Each scene shows the same named points in several views. A view is turned or mirrored, and shifted as a whole, has a little noise and may leave points out.

Scene 1
View 1
Kud: [  7 -12 -32  28 -24   6  10 -13 -28 -14  17 -25 -21  14  -1 -21 -20   9
 -21   3]
Meved: [ 12   5 -35  21 -20  11  15 -19   4  -5  -1  -3   0  20  -2 -15 -12  22
  12  -5]
tir: [-12  -1 -31  42   5  40 -21  16   3  19  -1  10  12   9 -35  -4  22   6
 -10  -5]
deduk: [  2  -3 -34  32 -15  21   1  -6  -5   0   4  -4  -2  13 -13 -14  -3  16
  -6  -3]
zep: [ 12   2 -33  21 -18  14  10 -27   1 -10  -2  -5  -4  21  -1 -18 -14  26
   4  -2]
masuv: [-14 -12 -32  51  -1  41 -20  13 -13   5  10   2  -2   6 -32 -12  10   4
 -27   0]
ras: [ 24   3 -33   4 -29 -10  28 -37  -9 -14   5 -18 -12  24  17 -19 -27  24
   7   1]
gol: [ -7   0 -29  50 -23  40  33  13  -1  -3   7   0   9   7 -36 -17  -8   8
  -2 -14]
beto: [ -1  -3 -32  33 -11  22  -5   3  -9   7   7  -5  -1  13 -15  -9   4  11
 -10  -5]
Zale: [  4  -8 -34  31 -16  15  -7 -13 -19  -5  13 -13 -12  16  -6 -16  -7  11
 -20   4]
pimiz: [  7   3 -35  20   2  17 -26  -8   9  14  -5   8   8  19 -14  -5  15  17
   6  -4]
Kas: [ -3   0 -33  53 -15  52  29  -7   6 -14   0   7  12  10 -25 -24 -17  16
  -1 -13]
View 2
gol: [  1   1  -3  -5 -11  -3 -21   8   5 -11 -13 -13  18  14  27 -19  15 -21
 -39 -60]
tir: [-13  16  -8  40  -8 -15 -50  10  11   4 -33   3  27  18  30  30  22 -14
 -23 -13]
zep: [ 30 -12   1  -8   9  -1  -5  -8  -2 -10   1  21   1  16   9 -24  10 -24
 -27  -4]
ras: [ 48 -15   1 -27   9  12   7 -14   1 -14  13  25 -16  17 -13 -42   5 -25
 -16  -5]
Meved: [ 34 -14   2  -9   8  -2   0  -7  -4 -12   1  32  -1  15   3 -18  10 -36
 -24   8]
deduk: [ 14   0  -3   5   3  -2 -19  -4   3  -8  -7   8   8  19  11 -13  10  -8
 -25 -20]
pimiz: [ 10   0  -2  20   5  -8 -24   2   4  -2 -18  21  11  19  13  12  14 -27
 -21  10]
Kud: [ 24   4  -4 -10   7  11 -14 -21   6 -18   8   2  -5  22  -8 -36  10  13
 -13 -21]
Kas: [  6 -11  -1  -5  -5 -14 -10  -2  -9 -11  -6  -5  17  15  36 -31  16 -21
 -51 -44]
Zale: [ 19   4  -3   5   4   3 -22 -16   2 -13   3   4   4  23   1 -23  11  10
 -16 -11]
masuv: [ -5  12  -7  28  -2 -10 -39  -9   5  -7 -15 -10  19  23  22  -3  17  14
 -23 -27]
beto: [  9   5  -4   9   1   0 -27  -3   8  -9 -11   5  10  20  10  -7  14 -10
 -22 -23]
View 3
Zale: [  0  -4 -19 -17  -9 -20  10 -25  15 -12  -2  12  38 -18  12  -2   1   4
  22  -9]
Meved: [-16 -17 -25 -16   3 -13  10  -5  17 -21 -18   7   9 -45  10  -5  -5   6
  35  10]
zep: [-13 -16 -25 -21   1 -15  15  -7  16 -19 -13   5  16 -43  14  -9  -9   5
  28   3]
gol: [ -1  15 -18  17   9 -17  -5 -11  36  -9 -11  17  -6 -25 -19  -2   6   1
  48  -5]
ras: [-30 -34 -27 -44  -7 -14   3   0   2 -28  -6   2  15 -35  10 -24 -13   6
  19  14]
beto: [  2   5 -19   2   0 -18   6 -24  20 -17 -11  26  26 -28   6  11   8   7
  37  -5]
pimiz: [  0  -8 -26   4   6 -10  22 -25  21 -26 -26  23  28 -59  26  28   2   9
  40   2]
masuv: [ 20  23 -14  18   3 -23  17 -35  30  -3 -10  24  34 -18   3  18   9   3
  34 -17]
View 4
Zale: [ 18  19 -13 -12  -5  -2   3  11   4 -12   6  -2  -1  -5 -14  10  11   0
  -7  -4]
Kas: [ 16  -1   2  -2  -4  33  -8 -14   5  12   3 -13  16 -18  -5   7  12  -1
   7 -34]
zep: [ 13  11 -12 -10 -27   2  12  -9   8 -20   3 -16  11  -9  -6  -8  21  15
   9 -10]
Meved: [ 12   8 -10 -10 -28   8  10 -15  10 -14  12 -16   6 -11  -8 -10  19  18
  13 -15]
Kud: [ 18  22   1 -17 -12  -9   0  16  15 -18  -1  -4   6  -1  -3  16  14  16
 -19  -9]
tir: [ 22  14 -23   6  17  29  -1 -13 -20  20  39   3 -19 -14 -42 -12 -15 -42
  32 -10]
beto: [ 17  14 -10  -6  -2   9  -2  -2   1   2  22   1  -7 -10 -18   0   5  -8
   7 -11]
deduk: [ 19  11  -9  -7  -7   8   2  -3   2  -3  13  -8   0 -11 -13   1   8   0
   5 -12]
pimiz: [ 11  14 -26  -3 -15   8  14 -13  -9  -4  29  -7 -10 -13 -29 -24   5 -10
  25  -2]

In a view up to two points have been moved. Name them for each view, in the order of its rows, or write -.
view 1 -> tir
view 2 -> Meved
view 3 -> -
view 4 -> Kas
